Points on a hilly landscape, in no order, each with its height.
A climber steps from a point to whichever of its 2 nearest points has the largest rise for the distance, and stops where none of them is higher. Distance is the straight distance between rows; heights are no part of it.
j340: 137 149 104 184 134  56 121 152 101 151 178 122 101 129 114 161 114 132 137 118 103 134 158 161  78 136 117 131  83 115 145 104 136 174 135 124 103 131 168 130 170  height 590
j65: 135 105 138 148 104 147 152 133 130 130  98  84 142 100 120  90 136 118 111 142 108 182 105 137 146 149 148 153 150 186 105 200 131  95 105 155 164 108 102 120 120  height 435
j426: 119 128 114 106 136  93 116 129 105 107 153 145  91 101 115  92 142 151 153 160 171 131 131 144 106 119  88 152 117 149 134 152 165 130  95 153 116 178 127 111 139  height 657
j413: 145 120 149 142  85 108 149 137 123 130 122  99 144  71  90  77 142 135 137 151 146 177 132 137 144 136 126 131 141 180 154 206 160 115 119 164 162 136  94 112 100  height 355
j357:  82 149 129 170 113 154 132  97 124 148 105 129 195 138 121 166 147  88 125  97 107 121 152 159 132 182 172  83 157 130 165 100  92 129 190 114 164 136 132 117  96  height 629
j43: 175 114 160 118  96 122  97 126  94 162 127 139 131  90  88 100 119  77 116 154 119 127 117 161  83 132 102  80 134 130 115 162 112 154 146 119 146 150 148 116  58  height 727
j114:  77  99 140 149  91 124 130 108 123 147 122 116 144 128  97 107 143 108 108 150 116 189 124 152  99 172 131 148 153 201 148 197 136  96 125 155 158 163 130  88  97  height 473
j741: 116 136 111 209 148  75 152 144  90 154 141 112 139 122 124 168 127 120 141 104 105 139 177 189 107 152 140 128 108 132 125 122 105 140 149 114 153 111 172 153 142  height 664
j555:  94 101 128 165 107 129 141 112 115 126 105 100 151 112 110 120 139 108 121 131 118 158 134 155 132 154 150 130 141 176 151 174 127  94 128 143 161 131 137 111  94  height 493
j368: 136 101 131 116 120 165 137  96 105 153 120  99 167 139 101 126 144  89 108 117 101  94 128 152 160 158 146  57 153 141 178  80 124 152 168 112 167 137 133 101  53  height 618
j553: 126 182 130 181  72  98 108 159 147 121 143 139 134 122 123 148 127 132 138 118 122 163 144 110  74 143 128 125 107  94 127 137 111 162 167 133 107 120 113 131 181  height 438
j218:  73 105 112 103 145 123 104 132 118 127 119 146 103 123 142 126 147 123 105 169 125 152 109 144  76 158 107 170 120 145  63 136 115 100 103 128 112 144 148 119 151  height 114
j320:  80 101 114  98 142 138 122  99 103 134 135 144 110 151 112 132 133 110 119 140 112 119 118 146 104 138 105 140 120 171 131 112 154 112 110 128 129 169 172  90 114  height 711
j533: 136 119 125  82 136 148 116  94 111 147 166 138 124 172  80 115 118 106 133 133 128  75 117 144 145 121 107  92 132 139 162  67 163 163 120 113 125 170 151 111  83  height 572
j467: 149 134 136 172 120  89  99 146 101 160 130 112 113  96 125 135 119  93 125 129 104 154 140 179  71 159 118 116 102 127  88 154 102 133 136 115 130 116 165 140 124  height 532
j123: 152 173 121 134 127  95 123 139 155 162 159 137 117 164 120 161 115 145 141 105 104 103 137  95 130 106 127 115 107  92 161  74 142 180 142 123  85 130 120 137 180  height 123
j93: 125 125 134 127 114 111 104 123 106 162 136 130 113 135 112 133 119 101 104 137 112 140 122 154  90 151 115 113 106 151 116 127 129 143 130 131 114 148 165 120 111  height 726
j570: 138 125 126 175 137  89 160 132 113 118 151 113 111 130 127 131 122 160 147 106 142 124 139 138 151 103 130 155 107 147 142 141 165 127 106 145 132 116 131 142 155  height 624
j580: 122 168 131 168 111 116 152 116 142 101 122 119 160 130 132 167 141 155 160  88 140  99 159 111 181 105 154 123 132 110 197 108 138 132 149 127 139 108 114 143 130  height 52
j64: 121 160 108 185 121  88 124 171 144 124 152 139 116 122 146 155 122 143 127 122 120 157 157 133  69 137 128 144  98 104 113 135  99 143 140 112 106 115 130 147 196  height 472
j705: 109 124 146 169  83  94 139 126 124 164 136  99 140 131  94 109 120 102 108 123  99 189 119 148  98 165 146 134 132 192 138 193 153 108 125 154 147 145 126  98 125  height 452
j938:  99 140 126  78 106 144 121  94 156 144 141 143 123 184 111 147 119 138 123 121 117  92 115  91 131 110 108 112 124 130 177  83 164 143 139 133 109 161 114 106 139  height 581
j648: 137 141 140  78 129 124  85 150 153 145 137 150  91 144 144 125 109 131 108 154 122 135 103 103  70 117  99 137 112  97  88 111 120 142 120 119  73 138 116 128 169  height 502
j288: 138 117  99  76 206 101 140 122 125 158 157 159  84 164 133 153 117 153 153 125 113  84 121 115 151  69  98 154 130 103 148  67 153 132  73  99  92 135 151 137 182  height 270
j773: 122 127 153 139  93 114  95 114  98 167 113 126 156 117 105 127 121  82 110 142 106 144 123 151  77 156 116  85 134 129 120 144 110 141 165 123 143 145 157 111  85  height 766
j849:  84 159 115 110 119 121 111 110 151 104 124 155 139 140 120 151 150 148 157 136 161 104 145 101 134 107 107 135 134 112 188 111 141 132 145 133 122 151 119 117 141  height 371
j544: 181 133 157  82 107 167 121 140 151 133 120 132 117 131 135 103  92 119 101 127 119 136  80  98 128 120 138 107 124 104  88 111 127 130 125 129 106 107 111 132 123  height 655
j723: 149 106 124 104 167 142 146 113 120 150 137 119 122 167 142 151 122 117 116 118 104  89 119 127 166 115 137 119 119 131 133  75 129 137 113 111 118 111 153 139 118  height 116
j549: 159 159 157 117  81 119 105 118 120 148 142 138 150 126 105 138 111 113 133 116 122  95 126 115 115 126 115  71 126 106 156 100 137 179 171 122 121 144 123 119 110  height 637
j401: 110 112 121  98 138 126 119 116 107 113 126 145 105 124 119 116 137 129 135 148 155 110 131 134 132 128 106 146 122 145 136 130 147 122 110 130 128 155 154 116 123  height 685
j440: 135 184 138 194  98 106 150 141 144 101 143 126 160 110 139 157 137 150 166  94 139 125 168 107 148 112 149 127 128  97 153 130 131 141 153 131 140 114 116 158 159  height 63
j280: 172 123 145 155 122 125 149 146 123 121 122 100 137 113 143 136 115 129 140 107 118 141 129 126 148 113 145 129 108 115 100 145 116 116 137 127 144  89 116 166 128  height 531
j466: 143  99 139  35 142 192 132 125 131 129 136 147  95 136 118  67  96 100  96 157 130 121  72 116 121 123 105 130 140 134  80 114 147 124  88 116 107 143 129 102  80  height 87
j780:  67 102 119 126 160 152 150 102 149 141 120 115 135 191 158 159 126 118  85 107  94 127 120 127 145 152 162 154 119 163 119 104 115 100 102 117 131 115 154 124 141  height 708
j873: 124 116 119 139 167  97 142 139 105 126 136 142 110 140 155 149 135 134 128 138 136 107 143 146 122 114 113 167 117 115  98 125 116 122 120 121 119 113 153 148 146  height 628
j157: 134 170 127 207  96  86 146 161 152 106 154 118 132 111 128 132 127 166 159  95 134 152 165 103 122 122 138 158 109  99 140 152 146 141 141 149 123 110  92 149 193  height 75
j914: 147 146 124 132 153  96 137 143 134 110 142 145  95 118 143 127 135 174 163 116 169 107 139  96 145  85 114 151 119  92 153 133 149 138 116 136 110 127 110 141 178  height 198
j247: 168  93 135 126 166 140 142 149 110 120 102 113 123  93 149 146 108 107 123 130 112 123 130 149 137 122 130 135 114  92  63 136  86 106 126  96 139  78 158 167 109  height 533
j167: 154 152 116 105 161 107 136 131 133 161 142 141 117 157 148 168 124 137 138 121 119  88 135 104 151  94 118 119 130  88 157  72 119 156 130 104 100 124 142 152 159  height 135
j42: 135 143 118  90 142 123 121 137 165 125 144 150  86 153 134  99 120 174 141 114 142 119 107  72 140  93 117 152 119 101 130 118 166 127 105 150  91 138  82 120 194  height 294
j476: 163 137 140 175  99 104 152 154 126 127 124  74 124  73 105  96 129 152 139 144 125 198 119 129 132 144 134 145 137 150  89 215 134 110 109 163 142 104  79 148 153  height 491
j347: 125 146 133 150  99 111 141 104 134 121 154 115 119 147  99 120 130 170 151 102 150 101 128 115 158 104 135 136 118 145 200 133 187 138 122 150 127 147 113 121 128  height 396
j823:  94 148 136 117  83 158 114 107 140 103 110 148 188 121 124 130 142 126 129 128 146 115 127  96 129 123 132  95 149 108 172 123 109 144 176 117 143 142  98 110  93  height 353
j8:  77 141 126 159 117 129 121 127 140 107 108 123 145 142 145 153 133 130 124 130 143 146 154 125 119 144 146 144 134 133 130 141 108 115 137 131 139 128 137 133 137  height 733
j683: 124 118 123  42 171 171 117 106 139 153 129 146 125 164 129 138 126 109 110 153  98  76 114 117 147 113 103 111 148 110 151  44 126 147 118  81 101 138 155 117 113  height 534
j551: 116 155 100 205 117  78 154 159 148 121 167 115 110 148 121 144 121 169 136  88 114 150 161 117 107 121 141 174  88 125 148 134 162 147 133 154 104 117 115 128 210  height 88
j430: 148 125 121 111 144 126 149 107 132 107 153 139  93 152 103 104 127 164 157 109 155  93 114 112 180  84 133 140 120 136 181 117 185 125  94 145 119 138 109 127 134  height 381
j338: 115 104 118  85 160 154 149 120 142 106 122 142 113 146 162 135 138 155 130 128 140  95 115 101 163  96 123 163 137 121 144 100 136 111 100 119 124 118 129 131 130  height 220
j967:  96 149 119 156 129 150 134 121 145  95 100 152 175 132 156 174 158 124 147 113 131  95 161 117 166 117 152 115 158  87 170  99  89 121 165 100 155 114 134 142 119  height 408
j392: 167 142 136 137 163  82 136 148 121 113 171 143  65 110 117  97 121 172 170 122 161 120 113 112 134  98 113 148 109 113 120 145 176 134  93 144 105 143 105 139 178  height 187
j890: 187 127 137 133 158  98 140 135 102 110 158 131  85 104 115 102 112 150 173 123 166 104 120 128 157  77 125 133 118 117 138 136 164 128  97 145 131 127 119 141 124  height 176
j607: 159 146 120 117 138 110 116 161 136 108 134 140  92 100 144 101 137 171 146 152 167 148 116 108 111 127 106 142 119 105  89 155 135 132 113 148  97 128  87 151 185  height 578
j946: 118 125 111  92 169 126 150 125 149  94 131 148  97 138 157 130 145 181 150 124 168 101 130  96 174  81 108 166 132 118 147 123 155 111  98 141 114 123 104 141 167  height 210
j226: 112 137 118 184 122 104 147 123 131 140 137 109 151 149 131 160 133 128 131  88 117 127 166 147 141 144 152 126 118 142 157 119 128 133 139 128 140 116 146 139 148  height 762
j323: 148  94 142 126 115 167 142 130 106 116 102  89 155  87 117 102 131 102 118 133 123 145 125 152 158 134 144 109 150 138 126 145 105  87 142 128 166 100 129 106  59  height 543
j572: 158 140 135  98 124 152 121 146 162 125 103 135 123 138 163 125 113 144 105 129 131 140 105  78 133 114 136 142 128  95  91 130 109 123 128 128 100  91  86 146 152  height 704
j974:  93 123 137  52 136 174 116 101 155 160 129 138 134 178 133 133 111 113  97 127 102 101 103 105 126 129 122 123 129 127 136  63 126 139 125 103  96 135 143 115 139  height 515
j50: 115 143 100 173 154  73 139 136 108 165 163 105 122 155 126 172 132 109 121 118  94 128 165 174 109 166 132 117  92 136 135  92 125 160 133 118 126 126 171 139 156  height 627
j416: 160 150 143  95 130 120 104 136 136 154 149 145 106 157 125 123 100 117 127 126 119 116 102 104 104 111 113 113 113  99 111 101 129 156 131 122  88 131 129 131 144  height 478
j230: 168 162 141 138 112 115 128 129 119 157 139 117 155 121 125 160 126 115 134  97 100  92 138 128 145 134 138  76 113  97 149  84 112 172 160 130 125 117 128 135 119  height 674
j940: 183 141 164 120  94 123 105 131 108 140 135 134 130  89  97  94 116 107 141 146 139 131 109 130 111 122 111  84 129 120 129 149 127 158 140 139 132 142 132 120  91  height 692
j761: 140 160 135 158 105 134 124 150 121  96 102 141 159  77 146 132 148 139 153 140 159 138 149 123 125 133 140 117 139 103 112 146  87 123 155 123 153 113 113 148 115  height 315
j669: 138 103 139 161 135 136 124 148 106 130 100 103 137  92 138 135 130  94 124 131 103 150 128 168 119 144 142 119 124 126  74 159  81 104 136 116 151  91 152 149 106  height 504
j462: 115 118 130 165 124 124 150 120 122 106 123 105 134 119 138 123 139 153 144 113 155 130 144 134 161 122 145 153 127 158 150 156 143 109 115 151 155 115 122 131 118  height 656
j971: 146 125 140  77 120 170 136 113 127 113 121 142 137 134 132 127 128 133 137 129 144  94 119 105 169  95 130 108 140 112 169  85 139 134 134 116 124 117 115 117  90  height 36
j146: 112  86 121 139 183 132 147 129  98 113 107 129 121 124 160 155 140 117 120 137 131 113 139 154 140 125 132 156 126 145 107 122 110 104 116 116 145 110 171 138 109  height 616
j373: 134 102 143 146 106 150 158 109 127 122 107  83 149 119 116 104 130 116 124 109 120 147 117 138 171 132 153 131 143 174 152 156 128 106 129 138 166 109 122 113  77  height 516
j399: 143 124 144 145 113 141 122 111  87 138 118 125 162 115 110 137 147  92 121 123 118 102 140 165 137 140 132  71 136 130 167 100 112 143 174 115 167 137 154 114  71  height 643
j593: 122 103 125 114 146 166 122 138 133  92  83 123 138 109 164 128 126 109  92 153 129 146 113 121 132 146 148 149 141 124  57 154  81  88 126 111 133  81 122 139 116  height 258
j912: 133 113 135 170 107  99 156 134 124 137 132  88 115 106 110  89 133 138 121 127 124 180 116 140 135 140 135 168 129 186 112 206 153 104  93 171 152 119 107 122 142  height 459
j207: 190 117 153 111 119 146 131 144 107 112 105 119 123  75 130  95 116 111 134 141 138 139 117 139 139 116 130 103 135 110  87 154 106 111 130 130 146 105 121 133  84  height 369
j937:  78 131  87 180 146  98 125 162 125  79 110 135 130  97 157 127 169 158 152 154 174 160 162 152 101 157 126 161 142 142  90 178 111 103 126 131 151 141 120 148 152  height 455
j804: 154 136 142 145  96 111 127 142 119 113 106  97 141  51 105  91 147 131 152 169 161 176 142 136 126 140 117 110 152 144 109 208 119 121 136 150 160 134  92 134 108  height 378
j874: 168  97 159 132  99 127 137 134 112 156 124  95 120  97  89  78 119 105 110 157 101 175 100 141 124 137 124 134 141 172 107 193 136 110  93 154 151 122 125 121  94  height 410
j994: 162 158 143 164 118  86 123 148 140 148 171 121 104 150 115 131 111 143 138  89 112 137 127 107 112 109 127 132  95 111 149 113 153 169 133 148  88 132 116 124 198  height 111
j49: 104 136 123  98  95 143 120 112 148 101 125 130 127 122 123 101 139 159 136 144 168 126 122  94 133 129 117 135 139 147 165 158 169 128 134 167 132 162  84 102 136  height 322
j668: 123 137 117 159 164 144 144 131 118 121  99 146 180 108 157 190 158 116 146 111 110  94 166 140 174 119 151 110 146  83 135  88  73 117 157  88 162  93 151 158 110  height 431
j255: 129 169 135 103  99 115 106 111 136 140 141 146 140 155  99 156 127 134 144 128 131  80 134 115 130 105 111  92 123 110 186  76 145 169 152 130 114 158 130 117 133  height 607
j364: 188  96 142 142 149 137 164 141  95 130 115  97 137  95 136 132 116 115 139 107 115 119 129 150 171 111 138 112 108 114  99 124 108 107 125 121 156  97 151 158  89  height 564
j305:  99 134 116 141 105  88 108 132 105 116 143 135 121 105 109 105 148 131 137 155 162 149 145 148  89 145  97 142 119 161 147 165 152 127 131 159 127 172 140 105 134  height 630
j183:  66 141 142 112  78 152 100 112 159 125 111 142 169 156 126 133 130 107  94 138 126 148 113  97  88 158 141 115 138 131 118 141 117 127 165 135 125 152 108 104 129  height 386
j225: 189  89 142 104 133 146 143 109 104 144 171 118 110 134  90  71  94  99 136 109 115 106  97 145 167 113 126 107 127 155 127 115 159 145  81 135 130 140 133 116  66  height 101
j615: 187 132 164 120  86 137 134 123 127 122 126 119 134  88 103 100 119 125 150 118 147 115 117 117 156  99 127  87 139 116 153 133 134 142 146 137 136 125 107 124  81  height 716
j294:  60 164 110 125 122 153 114 105 154 103  99 161 171 143 147 175 166 139 148 126 147 103 152 100 149 114 134 122 163  98 196  99 112 130 163 109 131 140 129 126 125  height 388
j881: 121  98 136 105 145 137 105 134 101 126 115 145  95 105 130 110 129 107 110 164 132 132 109 152  90 147  99 142 120 145  79 146 113 113 107 127 120 140 162 125 105  height 121
j264:  67 165  79 189 121  95 125 160 160  81 132 140 145 110 136 118 162 178 146 152 169 173 180 133 103 170 143 156 139 135 112 180 131 125 140 154 140 149  92 147 183  height 482
j791:  81 122 120  88  92 139 118  75 159 149 162 128 130 213  81 128 109 140 114 104 103  94  96  94 130 131 117 114 116 160 186 102 196 136 142 147 125 177  97  89 128  height 561
j777: 151 152 116 145 109  94 116 164 141 104 137 118 102  89 122  88 139 179 143 144 167 175 130 107 105 153 111 142 129 135  91 188 160 154 125 169 105 138  62 133 193  height 542
j771:  57 108  92 129 185 154 147 108 170 131 113 131 150 185 183 177 148 135 104 107 103 113 134 119 151 125 159 178 152 130 125 103  98  96 114  93 128 115 151 144 150  height 676
j539: 138 106 140  96 113 151 128  94 116 160 149 122 149 162 100 125 113  99 101 118 103 103 113 137 144 141 130  84 127 150 153  93 137 148 143 114 137 144 142 101  76  height 593
j774: 147 126 139 154 113  88 139 130 108 130 151 113  99 108 103 100 124 140 136 119 148 145 122 137 127 126 115 143 107 157 142 156 169 130 102 158 128 146 123 118 138  height 595
j248: 163 117 111 118 199  89 151 130 112 172 148 132 112 162 142 168 118 123 125 113 103  82 137 137 165 115 124 124 117 104 130  70 125 156 115  98 116 114 161 161 141  height 124
j876: 132 153 150 122  81 160 104 132 129 100 101 153 162  81 134 120 149 118 136 144 162 127 131 114 133 130 133  99 156 106 142 154  94 131 168 132 145 134 102 119  89  height 335
j725: 142 115 133 170 126  85 124 150  97 142 152 114  97 103 115 113 115 121 109 142 103 175 125 168  76 155 117 145 104 148  82 168 128 131 106 134 119 122 149 134 145  height 563
j396: 156 111 135  71 176 156 111 132 109 124 117 164 118 114 140 144 132 113 140 154 137  81 129 122 137  97 100 109 149  87 134  87 110 133 129 100 113 122 155 135  89  height 137
j425:  81 140 117 178 123 130 135 124 130  85 107 118 159 106 135 128 156 138 139 124 157 155 166 142 143 148 150 146 150 147 138 170 133  99 136 142 167 137 111 133 124  height 691
j949: 174 124 120  74 193 133 140 124 113 133 142 163  99 140 142 136 118 134 158 134 140  74 123 123 167  76 107 121 144  76 151  78 132 138 105  88 100 114 146 148 122  height 147
j517: 173  96 141  68 142 183 143 121 127 133 152 138  98 148 104  56  90 114 130 125 123 104  82 126 140 109 125 115 137 147 107 109 153 130  74 120 122 138 130 109  76  height 94
j931: 137 127 131 153 125 146 126 158 119  87  79 122 155  70 145 121 146 120 140 148 153 157 143 146 131 140 134 124 145 102  71 170  74  99 143 121 159  90 110 152 105  height 295
j394: 118 141 110 142 138  76 108 145 127 137 161 139  93 150 120 145 123 146 141 131 124 133 139 135  72 114 102 146  93 114 135 108 149 151 119 127  94 153 147 123 179  height 555
j490: 162 118 133 110 174 115 121 142 115 146 135 135  98 132 148 145 108 114 115 134 112 111 119 143 109 126 113 131 102 106  83 108 109 136 108 105 102 119 168 150 145  height 661
j423: 100 160 105 225 109  75 141 145 113 140 156 109 142 135 134 163 126 124 144  89 101 151 180 163 102 161 147 127 110 133 147 118 126 145 160 127 131 122 147 131 159  height 709
j362: 196 119 152 113 128 117 113 125 114 184 158 120  90 141 102 109  84  95 107 123  92 120 100 159 111 132 119 101 100 141  78 121 139 159 103 125 113 129 160 137 102  height 662
j911: 102 122  98  89 171  94 103 113 121 148 164 153  83 163 105 159 120 147 155 134 122  87 141 143 116  86  81 140 115 139 165  70 168 148  95 115 100 174 158 111 174  height 251
j681: 114 147 109 155 120 102 136 141 161 141 148 122 115 176 141 158 119 157 129  92 110 138 135 102 117 109 139 154 100 114 144 108 147 146 125 138 101 114 122 134 201  height 100
j417: 136 136 117 178 136  85 130 157 107 134 135 130 116 116 150 158 119 120 123 131 118 149 143 161  78 143 123 140  89 107  81 136 101 136 131 121 124 108 160 155 151  height 505
j168: 136 101 136 121 117 172 120 140 133  99  86 107 146  77 137  97 143 104 108 159 136 164 120 137 131 148 145 126 157 132  71 171  75  90 135 124 156  93 107 130  89  height 276
j901: 129 119 156 150  81 113 142 111 128 156 143 106 139 129  84  95 120 126 114 123 111 158 112 125 131 134 131 128 127 185 165 186 172 134 117 154 143 146 111 100 110  height 432
j148: 103 158 101 164 100  94 122 158 146  96 140 127 118 105 119 106 150 178 141 133 170 167 161 108 101 145 124 156 125 132 126 171 159 138 131 170 117 155  84 123 188  height 512
j721:  73  86 116 102 154 166 136  88 124 140 131 124 131 176 130 137 128 103  95 123 102 118 111 134 124 153 137 148 123 174 136  92 140 106 109 119 130 138 165 103 115  height 735
j601: 135 147 136  97 118 128 112 124 150 114 139 146 106 129 126  97 127 157 142 143 171 119 116  85 127 110 104 135 120 122 142 127 155 135 121 155 104 154  89 126 152  height 309
j135: 158 105 135  78 112 167 135 139 131  99 104 118 114 105 137  66 120 133 100 159 148 155  88 110 135 145 131 129 147 142  81 172 132 109 111 152 124 108  85 118 105  height 653
j606: 121 126 106  79 189 121 124 104 119 147 168 146  79 174  94 144 120 148 155 122 123  74 121 136 164  86  97 132 133 128 176  62 182 144  74 105 100 152 152 122 145  height 259
j957:  72 160 114 204 129 125 121 123 131 128 104 140 184 137 135 167 146 104 137 103 110 140 166 164 110 165 174 114 150 125 138 120  87 118 172 118 159 134 149 134 126  height 665
j160: 166 129 131  81 132 133 119 152 129 113 121 129  88  99 143  75 128 154 124 164 166 150  98 117 123 136 113 128 139 124  68 162 130 119 104 153 111 128  89 124 134  height 615
j88: 104 103 138  93 120 186 123 119 148 110  89 131 143 147 152 113 121 110  86 142 119 139 100 107 122 144 144 144 138 146  93 133 107  99 116 118 121 105 118 114 117  height 243
j106: 111 149 122 149 123 115 134 118 118 159 126 112 166 146 126 169 131 108 123 109 108 111 149 144 140 162 149  91 122 133 159  81 116 146 157 121 143 126 144 136 113  height 718
j251: 163 139 139 134 124 122 125 146 128 134 132 123 103 133 133 123 102 132 121 113 117 137 118 119 127 115 133 137 101 115 104 131 128 128 120 139 108 112 124 142 146  height 501
j644:  68 118 118  57 135 175 105 111 176 139 114 146 123 176 152 136 118 124  84 131 103 126 103  91 111 130 117 155 122 136 105 100 132 105 113 111  99 133 123 113 171  height 494
j208:  94 102 120 102 133 178 139 116 153 107 103 128 142 154 159 133 140 137 113 128 127 124 118  99 161 131 150 143 145 136 132 114 120 103 123 122 134 108 126 122 108  height 232
j140: 153 131 122 187 121  90 135 159 117 124 135 101 111  82 125 111 127 130 119 152 118 189 126 154  89 151 124 161 111 147  74 204 117 116 112 148 139 103 112 148 155  height 530
j747: 150 131 142 160  92  81 108 135 104 149 156 124 105  96  94 103 127 118 135 152 133 164 124 150  79 145 103 126 116 155 135 174 157 143 118 148 124 157 130 119 118  height 599
j83: 151 140 134 125  99 151 128 151 162 106 108 109 122 116 135  84 134 158 115 143 157 167 109  82 141 140 138 137 138 131  91 182 135 124 127 167 120 113  59 140 162  height 754
j422:  86 153 118 187 136 111 118 146 139 124 115 137 155 130 153 169 138 118 127 120 121 152 171 149  95 153 143 142 123 110 112 124  85 122 147 101 139 115 149 149 154  height 710
j562: 119 139 128 116 115 158 145 103 152  99 114 129 164 146 136 152 146 147 144 113 142  90 132 101 188 102 141 114 151 113 200  92 131 135 145 125 134 115 111 136 104  height 44
j919:  26 138 105 126 138 135  93 109 157 154 108 154 165 184 144 174 135 105  95 122  98 136 137 143  77 162 144 130 136 137 139  94 103 119 155 114 119 164 157 101 157  height 442
j265:  90 117 130 161 121 155 146  99 126 129 102 109 174 139 126 143 145 109 128  91 121 125 145 157 161 156 163 101 153 154 171 118 104 109 168 124 179 129 139 110  81  height 602
j30: 133 135 142 107 116 174 131 129 166 124  88 133 165 131 173 153 129 122  99 110 105 115 127  93 152 122 157 121 136  88 111 101  69 126 149  99 121  89 116 151 124  height 19
j241:  96 141 102  63 143 143 114 110 156 109 125 157 114 152 141 140 133 170 153 143 155 101 126  91 138  78  91 150 139 114 186  95 153 124 116 123 106 155 107 121 167  height 356
j441: 115 117 131 123 103 126 134 120 127 104 106 115 135 100 124  80 152 157 137 139 172 150 129 129 144 143 127 143 144 171 147 187 156 118 124 161 154 152  95 112 108  height 337
j659: 103 133 135 150  80 115 133 109 148 134 145 112 131 153 101 118 123 147 124  99 125 139 123 109 128 127 140 134 117 159 172 151 172 133 128 162 125 144 105 107 148  height 413
j460: 143 133 120  91 174 106 136 129 145 153 152 143  87 177 139 129 112 164 138 108 115 103 106  87 147  73 113 160 114 104 138  91 162 132  91 123  90 126 115 132 190  height 281
j763: 148 124 125 106 153 112 107 121 121 174 150 120  99 153 124 134 105  99 103 126  88 113 116 151  94 147 117 112 102 130  98  93 130 157 113 119 101 136 179 135 131  height 694
j850:  92 152 134 118  60 138 113 118 158 118 122 134 170 149 128 122 127 131 117 124 152 141 123  90 124 139 130 110 145 132 157 152 132 137 166 142 139 151  84 108 124  height 370
j111: 168 113 140 150 146 146 112 147  86 131  94 130 146  76 133 147 146  92 131 129 108 125 135 165 117 144 126  93 125  95  97 135  74 118 156 102 155  94 169 152  83  height 477
j125: 172 124 143 133 115 138 131 123  97 121 127 117 147  95 118 129 130 107 149 110 127 103 138 144 163 112 133  90 135 112 151 117 115 133 148 119 155 119 135 127  74  height 675
j286: 139 133 133 146 149 136 123 130 100 130 102 152 165 103 144 167 156 102 126 121 113  98 154 152 123 131 133  92 131  89 126 101  64 131 164  89 152 110 160 148 108  height 454
j405: 165 111 117 112 184 130 169 118 105 110 137 142 103 135 148 141 120 159 165 117 150  77 127 119 194  71 125 146 138 107 149 103 144 123  91 111 131 112 139 151 116  height 157
j958:  60 156 124 152  81 131  98 121 155 148 113 136 173 160 125 148 113  86  90 120 100 175 124 135  66 179 162 112 145 144 111 151 103 123 177 120 113 143 120 106 132  height 404
j885: 186 125 161  87 129 149 105 139 134 162 139 131  99 126 115 104  83  96  99 126  95 122  89 130 101 127 118  97 111 101  64 119 115 149 118 123 102 114 134 135 101  height 631
j494: 168 110 139 142 151 125 156 125 105 106 140 113 116 111 127 124 125 140 162 110 151 101 139 142 181  92 137 131 121 125 142 119 146 114 112 127 149 112 128 142 103  height 167
j739: 107 110 136 152 113 166 116 119 111 120  92 120 166 105 134 136 141  99 123 122 125 139 140 141 139 145 157 114 147 135 134 137  89 106 160 116 160 117 132 116  81  height 574
j136: 146 114 126  47 165 172 114 107 121 145 158 159 112 157 101 106 102 111 132 137 124  69 101 125 143  93 102  96 144 110 142  55 154 157 102  92 111 150 148 112  88  height 554
j166: 158  70 129 126 172 157 146 122  83 120 116 119 124 105 137 120 128 104 121 129 118 115 130 155 163 117 127 131 136 143  99 123 112  97 112 115 157 110 172 136  68  height 592
j153: 110  88 101 125 192 143 161 114 131 128 111 129 137 160 172 169 135 136 110 130 112  99 139 120 161 110 145 162 132 117 112 101 105 100 111  98 134 100 164 146 133  height 644
j935: 184  83 144 115 128 149 151 141  98 122 118 100 110  77 114  80 124 110 124 144 124 150 108 146 149 131 124 127 143 149  86 174 125  93  95 142 150 105 126 122  73  height 389
j379:  43 145 107 171 119 114 112 114 161 150 122 134 163 181 134 171 120 100 105 103  95 163 151 151  79 178 173 134 136 149 133 119 100 116 167 118 126 151 138 100 157  height 425
j308: 142 131 110 170 128 104 138 160 107  94 111 101 132  58 128 113 155 149 150 163 172 174 148 149 117 159 119 141 147 131  77 208 112 117 129 142 156 116 102 156 137  height 405
j536:  29 116 115  89 152 182 115  99 181 134 105 141 145 184 167 163 134 118  84 131 103 137 118 104 120 145 150 161 146 137 125  92 112  95 126 102 110 130 137 109 148  height 475
j317: 135 128 135  78 123 174 132 126 157 110  93 150 156 128 153 138 141 122 123 130 141 103 117  86 149 102 145 120 154  88 141  90  94 121 151 110 115 109 121 134 108  height 28
j865: 180 101 129  98 162 146 150 117 101 138 145 129 110 132 120 111 102 111 132 127 122  87 112 151 170 105 125 107 126 129 120  91 138 136  98 113 127 128 158 128  77  height 108
j645: 135 101 128  74 164 150 102 130 109 118 116 164 107 112 139 119 133 111 116 171 141 100 120 139 100 125  96 131 128 114 101 103 111 123 121 110 122 135 163 120  96  height 129
j102: 119 140 121  87 134  99  83 136 142 150 166 152  79 144 114 126 106 125 132 143 109 137 115 133  56 117  84 132  92 112 120 104 134 153 115 123  79 164 144 111 170  height 528
j232: 177 119 148 126 101 153 146 139 148 123 108  89 127 113 127  84 115 139 112 125 129 159  98 105 147 124 153 131 134 140  96 170 129 103 118 158 132  87  73 134 124  height 700
j993:  21 114 116  97 134 174 100  91 160 123  95 154 157 173 144 157 130 107  94 135 125 135 122 113 101 162 137 132 143 134 136 106 110 103 159 111 129 157 132  87 124  height 458
j89: 122 123  92 156 148 101 142 164 120  83 124 123 111  87 152 120 155 181 142 165 170 165 150 143 109 162 108 164 136 141  58 192 122 114 103 149 130 127  96 154 170  height 430
j139: 138 154 135  98  90 154 114 143 171  92 110 131 136 125 150 106 129 154 119 136 156 141 111  74 125 125 130 120 132 101 109 146 120 129 141 146 108 118  65 136 146  height 703

For each start below, name the point where the climber stops.
j317 | j167
j606 | j83
j911 | j83
j396 | j615
j430 | j8
j876 | j615
j89 | j83

Call two points neighbours if one is among the 2 nearest of the other. Go from one point of each pair to the other, from neighbour to neighbour, staying as high as possible. Name the lowest point that can't be avoided.
j83, j721 | j146
j725, j364 | j207
j83, j226 | j416
j615, j572 | j885
j83, j572 | j139
j8, j721 | j774
j615, j773 | j940
